Points on a hilly landscape, in no order, each with its height.
From any point a ball rolls to the lowest of the 3 points nearest to it. It stops when none of these is lower. Distance is the straight distance between rows; heights are no part of it.
z471 height 39.7: [130  97  89 115  60 143 190 131 135 163  51 136 130 139 169  72 138 122
  95 109]
z520 height 8.9: [150 107 101 133  74 105 176 122 124  93  55 179  96 166 186  84 115 119
 105  70]
z345 height 6.4: [ 98 103  65 166  49 143 152 155 145 239  96  75 173  81 129  72 184 102
 125 135]
z90 height 19.8: [141 129 142 132 123 139 134 112 125  53 105 162 109 175 158 125 119 121
 131  91]
z984 height 38.6: [144 129 156 117 123 130 149 111 114  38 106 172 103 187 161 122 125 123
 133 104]
z156 height 30.5: [134 161 151 115 187 103 107 106 113  85 178 116 125 114 108 169 118 146
 141 149]
z205 height 18.9: [146 113 103 131  70 110 176 120 132 106  52 162 106 149 177  80 115 129
 106  69]
z620 height 30.6: [142 130 137 127 153 123 119 103 139  81 128 132 101 148 144 154 120 127
 129 128]
z761 height 27.9: [144 108 118 137 104 114 183 123 117  82  88 163 112 162 163  97 116 130
 108  71]
z402 height 9.9: [111 132 150 114 181 125  71 143 118 153 223  94 140 109  67 200 111 127
 157 180]
z186 height 34.8: [134 127 125 126 154 143 131 133 137 118 109 119 114 123 130 134 142 137
 126 122]
z794 height 13.2: [155 146 201 105 178  97 116 118 111   6 162 179  81 169 135 181 106 176
 132 145]
z751 height 32.2: [142 133 140 126 160 112 117  96 133  84 142 126 105 142 139 161 119 132
 132 137]
z884 height 18.6: [115 116 132 132 149 134 126 143 136 183 140 124 140 128 115 122 134 115
 132 145]
z828 height 21.3: [112 131 160 121 201 129  71 139 123 156 235  87 144 108  66 214 107 137
 162 191]
z867 height 12.6: [102 111  74 170  44 145 152 150 148 228  95  89 168  79 126  69 178 104
 124 128]
z705 height 12.5: [123 156 149 101 184 109 105 118 117  94 185 105 131 109  93 164 120 137
 143 157]
z113 height 14.8: [144 108 111 137 109 134 165 124 134  96  99 140 118 147 141  90 115 132
 106  93]
z376 height 15.5: [126 160 150 107 189 105 104 112 109  89 190 109 133 108  98 168 116 142
 143 148]
z493 height 19.3: [132 116 119 126 150 138 133 149 138 138 118 120 117 126 125 123 139 127
 127 137]
z432 height 29.9: [145 159 171  97 143 109 111 118 114  10 135 182  78 170 156 169 110 160
 136 127]
z516 height 16.1: [130 110  91 147  75 153 158 141 124 177  91 141 144 100 130  86 140 111
 107 132]
z585 height 6.0: [122 168 158 102 196 118  79 147 121 101 210 103 133 106  82 196 114 144
 153 157]
z61 height 14.4: [112 143 145 116 164 124 115 120 130 136 134 108 119 117 117 142 130 132
 149 139]
z306 height 21.6: [114 123 127 137 145 134 115 141 140 195 144 122 145 126 114 119 139 112
 129 142]
z811 height 23.0: [133 121 108 136 105 152 132 153 130 150 103 128 126 120 131  92 117 120
 119 131]
z557 height 17.1: [143 128 135 127 136 132 125 103 130  56 121 149 107 167 150 150 125 124
 131 118]
z214 height 13.8: [122 107  90 144  62 151 163 128 138 183  90 138 146 105 135  73 140 101
 102 132]
z791 height 13.5: [150 155 192 129 186  97  97 106 104  38 174 152 108 161 124 175  87 155
 146 162]
z680 height 13.1: [115 110  92 143  72 127 132 159 158 241 148  70 169  96 119  92 149 109
 126 145]
z943 height 22.1: [130 123 114 137 129 143 124 158 135 172 114 127 127 120 122 103 125 111
 128 140]
z616 height 30.1: [147 136 154 121 150 118 121 103 112  54 132 154 107 153 154 186 116 146
 139 131]
z618 height 20.6: [125 121 111 152 111 132 127 153 142 219 147 110 163  98 113 115 150 126
 123 126]
z573 height 18.8: [134 118 109 125  96 144 148 139 131 127  86 133 124 125 138  79 110 133
 110 109]
z815 height 10.4: [145 160 184 129 183  98  94 103 108  48 172 140 113 151 126 177  89 151
 144 156]
z152 height 23.9: [133 125 105 148 104 148 129 159 129 186 114 134 142 106 121 106 133 113
 121 131]
z483 height 18.5: [117 110 100 141  94 131 130 152 154 241 159  77 182  94 114  97 150 118
 124 147]
z631 height 38.1: [112 116 107 147 111 138 122 154 151 236 170  83 188  95 108 106 157 131
 127 143]
z452 height 16.3: [147 101  88 120  57 124 192 127 131 129  33 152 116 143 179  74 145 133
 104  74]
z380 height 18.1: [135 115 114 128 135 143 133 153 138 144 110 124 118 130 126 108 128 121
 122 139]
z673 height 29.3: [146 130 146 126 154 117 125 100 116  61 133 151 109 152 149 176 120 138
 134 131]
z182 height 29.8: [143 129 140 127 156 117 122  97 134  74 134 136 105 153 145 163 122 131
 134 135]
z860 height 32.4: [132 121 108 130 107 147 138 152 132 139  97 130 122 126 129  88 118 123
 118 129]
z50 height 15.7: [115 107  93 137  51 154 179 126 140 190  70 142 141 116 157  70 141  95
  93 118]
z463 height 24.7: [158  99  80 131  51 122 196 118 138 110  14 170 112 151 180  58 157 121
  99  67]
z95 height 11.7: [ 96 143 148 107 162 126  86 122 120 146 170 104 135 110  89 156 122 120
 156 157]
z172 height 24.9: [123 144 146 111 162 124 116 109 141 115 134 112 108 125 130 144 125 133
 139 139]
z140 height 11.3: [112 145 148 109 164 118 108 114 131 125 150 106 117 118 111 138 121 126
 144 148]
z856 height 7.6: [135 112 109 121  78 130 166 125 131 122  70 139 119 141 158  76 110 139
 105  86]
z652 height 20.4: [142 128 138 128 130 132 128 106 127  54 113 156 107 174 152 141 124 118
 131 113]
z207 height 14.0: [122 138 141 123 164 134 124 130 131 134 122 113 118 116 127 143 135 134
 143 134]
z725 height 18.4: [155  95  76 124  48 126 194 128 139 124  20 155 116 154 178  59 160 123
  98  73]
z685 height 26.6: [150 104 108 136  81 104 184 126 125  90  68 176  98 164 179  89 112 122
 107  71]
z260 height 37.8: [140 130 125 130 145 143 129 132 137 105 115 122 111 129 137 137 136 139
 128 115]
z226 height 30.0: [ 90 116 125 140 151 135  82 126 145 194 184  92 170 112  73 141 149 121
 122 161]
z922 height 12.0: [143 130 133 132 140 135 118 106 134  65 113 141 107 162 149 141 123 122
 128 113]
z204 height 30.9: [141 129 137 128 147 124 121 103 136  71 126 137 106 156 146 158 122 127
 128 124]
z421 height 24.4: [148 142 154 115 141 124 127 108 110  34 124 172 103 162 156 172 124 145
 146 122]
z823 height 24.2: [147 110 102 139  72 108 178 119 130 102  51 172 101 157 182  78 118 126
 107  67]
z733 height 9.2: [139 109 101 123  64 124 177 125 128 127  53 147 116 138 173  80 122 139
 102  74]
z899 height 16.4: [126 105  87 148  65 142 157 135 135 191 100 139 149 101 126  78 146  96
 104 136]
z237 height 25.5: [106 122 132 135 153 136 111 134 139 194 158 116 151 126 101 124 141 113
 131 147]
z106 height 35.9: [143 121 120 128 149 143 138 139 136 113 111 122 119 127 129 126 135 136
 123 120]
z968 height 26.4: [114 141 167 112 202 127  78 148 124 139 228  95 143 109  65 211 110 141
 167 180]
z212 height 37.0: [123 127 125 142 127 136 114 153 138 202 134 121 144 117 116 113 130 112
 128 131]
z218 height 7.5: [141 129 125 140 129 146 133 118 132  74 104 143 111 149 146 127 126 133
 123  87]
z656 height 20.9: [141 110 103 129  72 111 174 122 132 113  52 152 105 148 174  81 112 134
 104  66]
z506 height 14.2: [147 113  93 130  60 113 178 122 130 111  39 166 105 146 181  76 128 130
 104  63]
z963 height 28.1: [134 123 101 148 104 148 134 156 127 176 101 138 136 101 129 101 130 114
 116 125]
z634 height 32.7: [121 105  93 125  50 152 185 130 138 179  56 141 134 131 164  66 137 103
  89 116]
z70 height 12.4: [100 138 145 101 169 124  75 132 120 135 194 103 137 110  79 171 119 117
 157 167]
z539 height 11.0: [145 110  96 127  60 115 179 123 131 121  42 151 113 145 173  79 130 140
 105  66]
z941 height 18.2: [110 114  88 150  64 130 125 160 154 241 137  67 170  90 121  88 154 106
 126 142]
z909 height 16.8: [103 115  77 166  45 141 147 145 149 223  99  93 161  84 126  72 169 104
 117 128]
z14 height 13.0: [124 159 145 104 186 108  99 123 114  95 194 110 133 108  87 172 118 139
 148 156]
z302 height 10.5: [113 140 147 117 169 136 118 121 128 136 129 111 119 115 119 140 136 133
 145 137]
z425 height 18.3: [148  97  79 120  50 132 192 131 141 142  27 145 120 153 174  59 153 116
  95  86]
z553 height 16.7: [127 100  95 123  64 148 180 129 123 168  66 142 143 123 155  75 136 117
  96 120]
z298 height 32.6: [ 94 128 139 130 160 137  58 128 121 176 198  93 158  91  71 181 133 124
 144 160]
z695 height 38.7: [151 136 151 109 133 129 148 111 110  24 114 179 101 176 162 143 140 136
 141 110]
z76 height 33.6: [137 178 164 116 200 103  78 118 113  71 192 115 127 126 102 182 102 139
 142 151]
z2 height 25.7: [145 153 174 105 144 110 111 114 112  23 134 175  86 171 152 179 103 161
 142 131]
z537 height 35.4: [147 129 151 115 127 130 147 113 114  32 106 173 102 184 160 133 130 126
 138 108]
z396 height 28.6: [131 123 107 136 100 155 136 152 124 151  97 131 129 113 133  90 121 122
 114 126]
z939 height 7.8: [122 161 155 101 193 114  87 139 116 100 205  99 136 109  82 187 118 143
 147 158]
z242 height 15.8: [150 148 198 122 178  98 105 109 109  31 169 158  97 163 128 177  90 160
 145 160]
z65 height 28.4: [133 128 107 154 104 135 129 155 131 203 127 125 148 101 120 113 140 114
 119 127]
z783 height 25.1: [132 114  91 145  88 147 146 149 124 178 103 141 144  95 127  93 140 109
 112 128]
z97 height 17.9: [156 104  83 128  57 119 186 122 132 117  27 164 111 146 180  74 149 127
 103  63]
z58 height 32.9: [148 107 118 136 100 109 188 123 113  79  79 173 103 165 174  95 120 128
 109  71]
z885 height 8.7: [136 109 111 126  76 121 172 124 132 119  68 146 115 145 166  76 110 136
 102  77]
z216 height 26.3: [120 125 115 152 116 132 121 150 147 228 155 101 172 100 109 115 154 131
 124 129]
z665 height 7.9: [144 120 125 141 126 143 150 123 124  76 105 145 121 150 145 115 127 136
 117  81]
z757 height 16.6: [140 156 162 129 177 107 111  96 111  71 161 129 121 127 126 178 108 149
 137 143]
z362 height 22.8: [113 111  91 137  47 163 177 127 145 195  60 140 138 126 163  68 142  94
  89 111]
z3 height 19.9: [123 109  92 150  75 122 133 155 151 230 143  91 166  94 112  94 155 107
 120 142]
z879 height 26.1: [105 124 130 140 143 133 106 133 139 200 159 115 158 123  98 122 143 114
 133 142]
z18 height 50.9: [136 144 150 119 177 103 118  94 119  87 161 120 116 125 121 167 117 140
 137 146]
z810 height 16.2: [117 149 162 105 192 122  78 151 121 127 220 100 138 107  71 205 113 143
 158 170]
z683 height 45.4: [144 124 140 136 112 127 172 127 106  61  85 171 111 168 175 108 117 127
 123  66]
z525 height 27.7: [ 95 118 131 136 152 134  90 125 137 192 174 109 168 115  78 136 150 114
 125 156]
z575 height 20.8: [153 111  87 133  58 115 182 118 129 103  23 177 105 146 187  73 141 127
 106  57]
z295 height 42.6: [145 122 134 141 115 136 162 119 115  73  96 160 118 161 161 108 123 129
 117  71]
z263 height 31.3: [145 155 170 110 146 115 111 115 112  28 131 174  90 163 155 179 107 158
 143 131]
z322 height 55.1: [138 111 110 130 123 144 148 142 135 112 102 123 120 136 130  92 127 134
 110 118]
z491 height 14.7: [117 146 145  96 182 117  86 139 118 116 207 104 134 107  74 185 118 131
 157 167]
z495 height 19.7: [107 127 152 125 181 126  61 136 128 166 227  84 144 103  66 199 105 123
 152 183]
z451 height 15.2: [128 171 157 110 195 110  85 128 114  88 199 108 131 111  91 182 114 144
 146 146]
z886 height 21.8: [129 127 109 140 114 143 125 159 131 172 108 129 132 113 126 100 127 115
 122 136]
z313 height 30.4: [ 88 142 141 113 161 134  81 127 115 156 172 109 147 104  85 158 130 120
 155 152]
z591 height 10.8: [141 167 175 132 182 102  95  99 106  57 170 138 113 141 123 176  87 146
 146 150]
z391 height 28.2: [ 90 127 123 142 138 140  78 132 156 206 180  87 172 108  87 124 151 123
 126 152]
z729 height 12.9: [146 103  93 121  63 125 188 124 126 131  45 144 120 138 170  82 133 139
 103  81]
z959 height 20.7: [145 127 141 125 139 125 128 103 122  51 126 155 107 161 148 163 129 130
 131 126]
z500 height 14.3: [125 120 126 124 156 140 127 144 132 154 122 119 125 128 124 125 142 122
 135 144]
z308 height 12.2: [143 111 110 132 118 145 153 132 132  92 107 135 118 140 137 100 125 136
 109 100]
z427 height 16.0: [111 135 146 119 166 134 118 131 124 148 134 111 129 116 116 138 138 131
 146 140]
z857 height 15.9: [119 108  97 146  81 129 133 157 155 240 153  78 173  97 118  92 152 113
 124 147]
z724 height 33.1: [143 105 116 135  96 120 178 117 124  88  88 154 115 159 162  87 113 125
 104  76]
z929 height 33.8: [130 110 102 134  86 154 156 146 120 158  83 139 139 105 137  83 126 124
 109 125]
z375 height 14.9: [124  99  93 134  60 154 178 125 135 179  78 145 142 115 147  73 137 103
  97 127]
z20 height 13.4: [139 168 168 133 180 104 102 100 108  65 171 130 119 129 129 179  99 148
 146 145]
z769 height 31.8: [129 143 136 121 160 132 119 120 140 117 122 113 106 123 135 142 129 137
 134 127]
z530 height 14.1: [109 143 144  98 178 116  89 133 119 122 197 103 134 112  76 175 117 123
 152 169]
z7 height 7.1: [108 150 146  99 168 114 102 109 126 116 166 107 120 115 101 149 118 128
 149 158]
z839 height 32.3: [145 150 166 105 136 119 119 114 112  23 124 179  93 164 159 169 117 155
 143 119]
z326 height 24.6: [150 139 150 110 135 122 131 110 108  30 121 176 106 170 157 164 132 145
 144 117]
z545 height 8.2: [119 166 166 102 202 121  75 152 125 108 218  97 134 111  79 204 112 144
 158 161]
z606 height 35.2: [ 97 137 144 116 167 134 105 126 118 159 148 114 142 111 101 146 138 123
 147 148]
z535 height 17.4: [118 120 136 123 165 134 127 137 126 158 132 116 132 119 117 134 146 126
 139 146]
z551 height 13.7: [ 99 146 149 107 162 125  92 119 118 143 158 107 133 110  94 147 124 125
 156 155]
z987 height 32.8: [149 103 113 137  95 107 180 123 123  89  84 164 109 162 166  91 116 129
 106  73]
z870 height 34.4: [108 126 114 147 119 143 114 146 152 229 167  87 182  96 103 109 155 138
 133 136]
z477 height 13.6: [114 147 145  99 183 113  91 131 118 109 196 104 132 105  80 174 122 133
 151 160]
z792 height 19.0: [125 113  99 146  96 125 134 157 147 229 154  93 171  99 112 105 157 123
 123 137]
z796 height 46.0: [139 113 111 129 113 148 143 144 139 120 100 127 121 134 131  87 115 128
 114 122]
z342 height 46.3: [100 131 143 116 163 136 104 124 118 169 156 112 152 112  93 146 144 123
 149 148]
z217 height 15.1: [126 105  95 124  73 152 175 130 119 163  77 142 143 112 145  79 132 119
 100 121]
z564 height 9.6: [147 109 114 137 120 135 162 125 125  85  98 140 124 147 144 104 125 139
 110  84]
z231 height 12.1: [125 119 135 127 164 135 132 142 131 148 123 117 122 121 123 133 143 128
 134 142]
z809 height 22.5: [143 109 104 131  75 109 173 121 131 101  66 162 103 158 178  79 113 128
 109  69]
z169 height 19.6: [132 107 100 119  71 141 178 129 123 143  64 139 135 124 157  78 125 134
 106  98]
z318 height 9.0: [138 135 133 138 138 139 120 113 136  77 114 137 109 154 146 140 123 124
 126 102]
z208 height 41.9: [144 119 130 141 111 130 169 121 112  74  93 163 118 161 159 106 121 133
 116  71]
z780 height 31.7: [145 142 163 122 151 115 118 105 109  48 133 159 102 155 151 186 111 151
 145 132]
z159 height 19.2: [107 116  83 163  47 133 138 148 152 227 109  90 161  86 121  78 164 103
 121 130]
z829 height 24.0: [134 105  86 151  77 140 145 143 132 194 114 130 149  95 121  91 148 103
 110 137]
z704 height 27.1: [ 94 123 128 142 143 136  88 125 148 200 173 102 169 118  84 126 147 119
 126 152]
z947 height 28.7: [147 142 155 126 160 111 118  98 111  58 143 144 109 145 146 183 113 143
 138 137]
z167 height 28.0: [146 137 154 130 164 110 121  94 116  71 144 140 111 141 139 178 119 141
 135 139]
z995 height 6.9: [101 147 143 100 169 119  87 128 123 128 178 105 133 112  85 156 119 119
 156 163]
z221 height 21.7: [104 114  89 150  60 136 125 163 149 250 129  59 178  85 127  91 154 105
 130 141]
z556 height 31.5: [138 138 135 133 152 132 112 116 142 101 116 120 106 133 139 147 128 134
 132 121]
z379 height 24.1: [136 114  91 156  86 136 138 152 142 207 126 124 153  94 118  99 152 108
 112 132]
z918 height 25.0: [138 132 144 137 120 133 147 117 118  57  99 162 112 173 158 113 122 122
 126  81]
z234 height 28.9: [104 129 128 142 136 136 101 138 150 211 163 106 161 119 100 117 140 118
 129 137]
z772 height 30.3: [138 114 105 127 119 150 136 151 136 130 102 127 122 129 128  90 120 124
 115 130]
z925 height 39.0: [143 128 123 137 142 146 127 127 135  95 106 125 114 135 136 133 134 137
 123 110]
z653 height 6.3: [145 150 183 121 160 103 104 111 110  37 150 161  94 163 145 182  93 160
 146 147]
z746 height 31.2: [102 136 145 106 174 122  74 140 120 137 205  97 137 111  72 182 115 120
 154 177]
z739 height 32.5: [ 99 144 146 117 164 131 103 122 118 150 150 112 137 111 101 144 137 126
 155 147]
z825 height 21.4: [131 121 109 135 116 147 131 157 135 155 104 127 125 119 128  96 119 114
 119 134]
z134 height 27.0: [135 119 117 128 146 142 136 144 139 124 114 121 117 127 131 123 137 132
 124 129]
z855 height 23.8: [100 110  75 158  48 139 136 163 146 245 112  68 174  77 129  83 168 103
 129 139]
z817 height 27.5: [150 150 158 104 131 123 129 110 106  19 118 184  94 167 159 161 130 152
 144 114]
z92 height 27.8: [ 97 132 143 123 163 131  54 136 123 169 201  90 145 101  76 188 116 120
 151 165]
z325 height 30.7: [149 153 163  98 138 122 121 114 107  16 120 184  88 167 160 163 122 155
 143 116]
z200 height 20.1: [134 117 108 129 124 147 136 155 134 139 107 126 119 125 126  99 125 120
 119 134]
z481 height 29.1: [129 140 141 121 160 122 111 109 141 100 132 111 105 134 135 149 124 133
 131 134]
z981 height 31.1: [150 155 171  96 148 102 114 116 114   6 138 188  73 175 157 168 107 160
 132 131]
z838 height 29.7: [142 147 169 128 161 113 109 100 106  56 142 151 108 150 145 188 105 153
 142 137]
z649 height 16.5: [123 122 124 130 149 136 124 150 138 171 127 125 130 128 120 117 140 115
 132 144]
z227 height 19.4: [116 113  90 148  65 126 130 154 155 237 138  82 165  91 121  87 155 103
 126 140]
z307 height 29.2: [ 96 119 130 131 156 134  97 125 126 186 173 111 165 114  83 143 154 119
 131 151]
z851 height 15.4: [116 147 152 104 192 118  83 147 119 120 214  98 137 103  74 200 115 136
 155 171]
z210 height 38.5: [125 125 116 144 119 140 119 158 138 192 121 127 136 114 123 109 128 112
 126 131]
z898 height 6.2: [136 113 106 123  71 131 171 126 129 128  63 139 118 135 162  81 115 144
 104  84]
z785 height 19.1: [111 118  83 161  45 139 143 140 150 217 106 109 151  88 122  73 163  98
 114 126]
z453 height 15.6: [149 143 199 115 181 100 112 113 107  17 166 167  87 168 133 182  97 168
 141 150]
z927 height 21.0: [ 95 104  68 160  53 141 148 160 143 252 110  67 184  74 133  81 180  97
 128 139]
z478 height 27.3: [106 129 141 124 165 128 121 130 124 166 143 117 140 116 108 137 144 122
 143 149]
z635 height 20.0: [106 114  83 155  53 133 131 162 150 245 124  69 172  85 127  87 157 102
 130 136]
z934 height 30.2: [139 101  85 117  55 133 188 129 133 147  41 141 123 141 172  74 147 128
  97  92]
z277 height 11.4: [141 156 183 125 167 103  99 105 108  46 158 152  98 158 139 180  88 155
 148 149]
z6 height 16.9: [151 100  78 125  54 124 191 126 134 126  28 157 115 146 177  71 156 129
 101  72]
z36 height 17.0: [128 115 121 129 144 139 129 151 138 162 118 124 124 126 121 115 130 114
 128 142]
z986 height 18.7: [114 146 144 114 167 121 110 113 134 127 136 107 117 117 123 144 126 129
 144 141]
z194 height 17.5: [127 116 102 153  98 127 135 157 147 226 147 103 166  94 113 108 156 119
 121 131]
z548 height 54.1: [140 112 109 126 130 145 137 147 135 119 106 126 117 130 129 102 133 128
 118 128]
z577 height 46.4: [134 151 152 118 178 103 114  97 114  85 169 118 122 118 113 168 115 144
 140 148]
z279 height 17.7: [149  99  80 118  51 128 191 131 135 135  29 148 116 152 176  66 153 123
  98  84]
z522 height 26.2: [137 112 110 128 105 141 157 135 134 109  94 134 121 142 137  82 114 134
 108 103]
z300 height 27.6: [137 106  95 117  64 132 185 130 125 145  51 141 129 134 172  79 136 137
  99  92]
z571 height 11.1: [129 117 107 126  84 148 160 137 126 139  79 134 130 122 144  79 112 136
 110 105]
z758 height 21.2: [114 121 133 128 159 134 124 139 130 172 141 123 138 124 111 129 143 118
 133 148]
z494 height 14.5: [132 120 102 153  96 129 133 154 143 218 135 112 158  96 114 108 153 116
 119 129]
z507 height 36.0: [115 134 125 149 124 137 111 143 142 218 154 107 161 109 106 117 143 120
 128 130]
z165 height 31.4: [136 115  95 156  94 138 142 156 128 200 122 129 148  95 120 103 147 111
 116 129]
z250 height 17.3: [129 129 131 122 160 136 127 139 132 133 119 115 117 119 127 137 140 133
 133 130]
z319 height 31.6: [ 98 132 125 147 127 143  97 138 152 220 173  89 180 103  93 117 147 132
 128 142]
z882 height 32.1: [136 137 142 125 158 119 119 102 144  96 134 118 102 140 140 150 122 128
 132 134]
z682 height 20.5: [106 112  91 153  42 159 165 129 151 203  76 132 148 100 146  63 155  98
 104 117]
z579 height 23.5: [149 134 147 115 138 125 131 108 108  33 119 169 105 170 153 165 131 145
 142 119]
z126 height 52.7: [125 143 148 114 169 112 112 100 137 107 147 112 110 124 124 151 119 130
 137 149]
z595 height 23.3: [109 118  88 159  44 156 163 128 156 208  81 128 147  98 139  64 155 100
 106 115]
z992 height 17.2: [144 106 119 139 111 128 172 123 121  82  97 152 116 153 152  96 121 135
 108  77]
z563 height 5.6: [147 148 186 101 164  99 116 118 110  12 153 180  79 171 144 178 100 166
 132 140]
z485 height 39.9: [144 128 140 140 116 133 161 121 113  66  89 168 109 168 165 110 117 128
 126  71]
z147 height 18.0: [142 106 114 131 103 130 169 125 134  99  99 140 120 149 145  86 114 134
 106  91]
z657 height 33.2: [125 130 118 152 116 135 119 154 137 212 136 119 149 109 116 116 138 121
 124 124]
z84 height 36.9: [136 136 143 118 162 113 121 100 134  91 145 125 109 138 138 160 118 130
 129 140]
z498 height 35.3: [ 91 127 135 125 159 135  89 124 118 174 172 107 159 108  80 154 146 122
 139 153]
z743 height 20.2: [107 140 148 102 184 120  85 143 116 127 209  99 139 110  70 186 116 128
 154 173]
z627 height 8.6: [146 118 113 137 128 145 147 129 131  88 104 136 119 142 138 114 132 139
 114  95]
z852 height 17.6: [145 149 182 111 158 103 109 111 111  28 149 171  86 167 150 179  97 161
 142 143]
z951 height 8.5: [ 94 144 145 105 166 127  78 131 121 139 185 105 140 109  83 165 118 118
 157 163]
z111 height 21.1: [130 177 163 108 206 111  75 136 119  88 207 103 129 117  90 190 103 141
 148 152]
z12 height 24.5: [ 93 140 146 112 165 127  67 130 119 152 193 100 143 109  75 171 119 116
 153 165]
z23 height 30.8: [130 139 141 125 154 132 114 113 142 105 123 118 102 133 136 147 125 133
 132 127]
z15 height 24.8: [122 112  87 150  66 124 136 151 152 222 127  94 154  97 117  87 156 104
 119 137]
z193 height 28.3: [145 127 143 128 130 132 137 109 122  44 112 164 106 181 155 137 124 120
 135 104]
z789 height 24.3: [138 100  85 116  47 139 192 131 134 157  36 140 122 146 172  67 147 116
  93  99]
z993 height 39.5: [114 130 123 147 129 135 112 143 143 208 146 118 149 116 109 115 138 117
 127 131]
z843 height 29.5: [144 148 175 129 166 108 107 102 109  58 152 146 108 145 141 185  98 155
 146 142]
z11 height 9.1: [134 115 107 127  83 139 163 130 131 120  81 133 126 138 149  72 107 137
 110  97]
z753 height 9.3: [142 159 182 131 176 104  97 102 104  52 166 143 112 147 130 179  91 151
 146 152]
z669 height 10.9: [119 160 163 106 196 124  83 151 125 117 214  98 138 108  76 206 113 139
 157 166]
z93 height 47.6: [144 113 112 129 129 146 143 139 132 107 106 127 121 135 130 105 127 133
 114 117]
z309 height 17.8: [131 111  96 153  87 125 139 154 141 219 137 110 158  96 113 102 158 112
 118 135]
z822 height 29.4: [132 122 109 133  95 155 143 144 125 140  89 132 131 116 134  82 115 129
 111 120]
z630 height 25.4: [103 141 145 116 167 131 109 126 122 154 142 113 135 117 104 146 135 130
 148 146]
z610 height 12.8: [110 113  83 153  51 129 129 155 151 233 122  80 163  88 123  86 157 104
 122 137]
z303 height 40.9: [145 121 115 134 139 146 142 137 135 101 105 126 116 131 131 121 138 138
 117 109]
z135 height 37.6: [144 119 131 143 109 124 174 123 111  73  91 169 110 164 166 103 122 131
 116  67]
z913 height 34.1: [144 150 171 119 148 112 111 110 107  41 136 164 100 157 152 184 103 152
 146 133]
z605 height 14.6: [124 109  93 138  70 153 166 131 126 173  86 141 146 106 137  81 136 109
 102 131]
z818 height 33.5: [ 93 136 141 127 159 131  65 129 118 171 186  96 152  99  71 176 129 121
 146 155]
z293 height 25.2: [ 94 142 149 111 165 131  96 124 118 153 158 109 146 110  94 152 132 122
 154 147]
z770 height 26.7: [100 121 131 136 147 131 100 128 142 200 168 108 163 123  90 124 147 114
 130 151]
z760 height 11.8: [114 107  92 143  51 155 174 127 143 194  77 140 145 110 144  70 141  95
  96 123]
z10 height 28.5: [148 135 147 125 161 115 120  94 120  69 138 145 109 145 143 177 119 135
 133 137]
z457 height 29.0: [147 147 164 131 165 111 114  98 110  64 146 144 109 143 144 184 106 151
 140 139]
z834 height 29.6: [100 131 147 114 174 124  64 137 124 156 210  90 141 110  68 191 109 119
 155 177]
z659 height 7.0: [107 146 144  96 173 114  96 122 118 119 178 105 130 114  88 156 119 123
 151 159]
z100 height 13.9: [146 148 191 119 170  98 107 110 109  36 159 161  97 167 138 178  91 158
 145 156]
z127 height 10.6: [125 150 146 104 182 105 110 108 119  98 177 111 123 114 101 162 120 135
 143 157]
z264 height 32.0: [102 145 151 112 167 130 106 118 124 144 146 110 133 113 106 143 127 126
 155 144]
z128 height 10.7: [140 106 109 129  81 117 174 120 134 105  76 153 110 153 160  80 108 133
 103  75]
z997 height 23.4: [140 143 151 127 172 106 120  91 117  80 152 126 114 130 131 174 116 142
 135 144]
z149 height 22.3: [148 131 147 119 141 125 129 105 114  38 124 166 108 164 154 169 128 140
 140 123]
z896 height 52.0: [145 132 149 135 114 130 163 122 104  56  85 173 102 176 177 106 116 121
 130  77]
z82 height 19.5: [141 163 161 125 182 106 110  98 106  74 171 126 126 124 124 172 107 148
 137 147]
z728 height 68.3: [126 142 147 110 176 108 118  96 131  99 164 112 117 119 116 152 121 133
 137 154]
z104 height 20.3: [124 111  86 155  59 137 147 136 146 200 110 127 147 100 120  76 149  95
 106 135]
z752 height 23.6: [ 98 130 147 126 166 127  51 137 127 171 211  88 148 101  67 187 113 118
 152 171]
z189 height 8.0: [113 146 148 103 179 103 110 111 127 109 173 109 122 114 100 153 120 128
 144 159]
z320 height 9.5: [138 131 138 138 126 143 131 111 125  62 106 152 110 165 150 123 117 126
 129  84]
z570 height 25.3: [135 182 163 113 201 104  75 126 118  78 202 108 128 123  94 187 101 141
 142 148]
z144 height 15.0: [126 119 128 122 155 141 130 141 130 149 120 119 123 123 122 129 141 127
 133 144]
z399 height 21.5: [111 114  87 163  47 140 150 131 151 207  97 119 149  93 129  69 156 100
 106 125]
z589 height 33.0: [130 120 103 145  95 153 139 153 122 167  98 136 140 104 128  96 125 115
 118 126]
z377 height 13.3: [139 173 162 127 189 105  93 105 106  68 178 122 126 127 114 174 102 147
 141 145]
z613 height 31.9: [138 134 134 129 148 135 113 111 145  87 119 126 103 146 143 149 124 125
 125 120]
z662 height 33.3: [ 91 126 134 131 160 133  75 124 119 177 183 102 163  99  76 166 147 124
 137 154]
z961 height 25.6: [104 119 136 130 161 131 108 128 132 190 161 111 156 120  93 133 145 119
 137 146]
z767 height 28.8: [ 94 121 129 134 154 134  89 123 131 185 177 103 167 112  78 144 150 119
 129 155]
z731 height 11.9: [146 144 192 110 168  97 110 118 113  25 155 170  87 167 143 179  95 162
 140 149]
z39 height 23.7: [110 121 136 128 157 129 119 132 131 181 151 118 149 123 102 133 143 117
 139 147]
z504 height 8.4: [139 110 111 125  81 123 165 124 133 112  75 139 116 145 155  77 106 138
 105  85]
z115 height 31.0: [139 172 167 128 200 102  83 106 108  64 188 124 126 133 110 176  96 143
 141 151]
z321 height 15.3: [130 108  98 126  71 151 175 134 116 158  74 136 140 114 147  81 127 128
 104 113]

For each start below, name the point where the ball stops.
z959 -> z218
z997 -> z753
z399 -> z345
z767 -> z231
z548 -> z231
z471 -> z898
z657 -> z231
z537 -> z218

Call two points neighbours if one is among the 3 nearest of the other. Go from one point of each pair to the other, from neighbour to neighbour, staying as low as possible. Name the highest point that can't be avoided.
z760 / z377 -> z673
z345 / z995 -> z963
z760 / z898 -> z169
z680 / z610 -> z227
z563 / z753 -> z100
z149 / z520 -> z522
z653 / z753 -> z277
z494 / z898 -> z399
z402 / z630 -> z968
z760 / z520 -> z809
z610 / z345 -> z159
z995 / z302 -> z61
z680 / z494 -> z792
z753 / z377 -> z20
z231 / z585 -> z250
z995 / z585 -> z477

Write out the way that a ball takes from each point below.
z934 -> z279 z6 z452 z729 z733 z898
z18 -> z997 z757 z20 z591 z753
z725 -> z6 z452 z729 z733 z898
z556 -> z23 z481 z172 z986 z140 z7 z659 z995
z530 -> z477 z14 z705 z127 z189 z659 z995
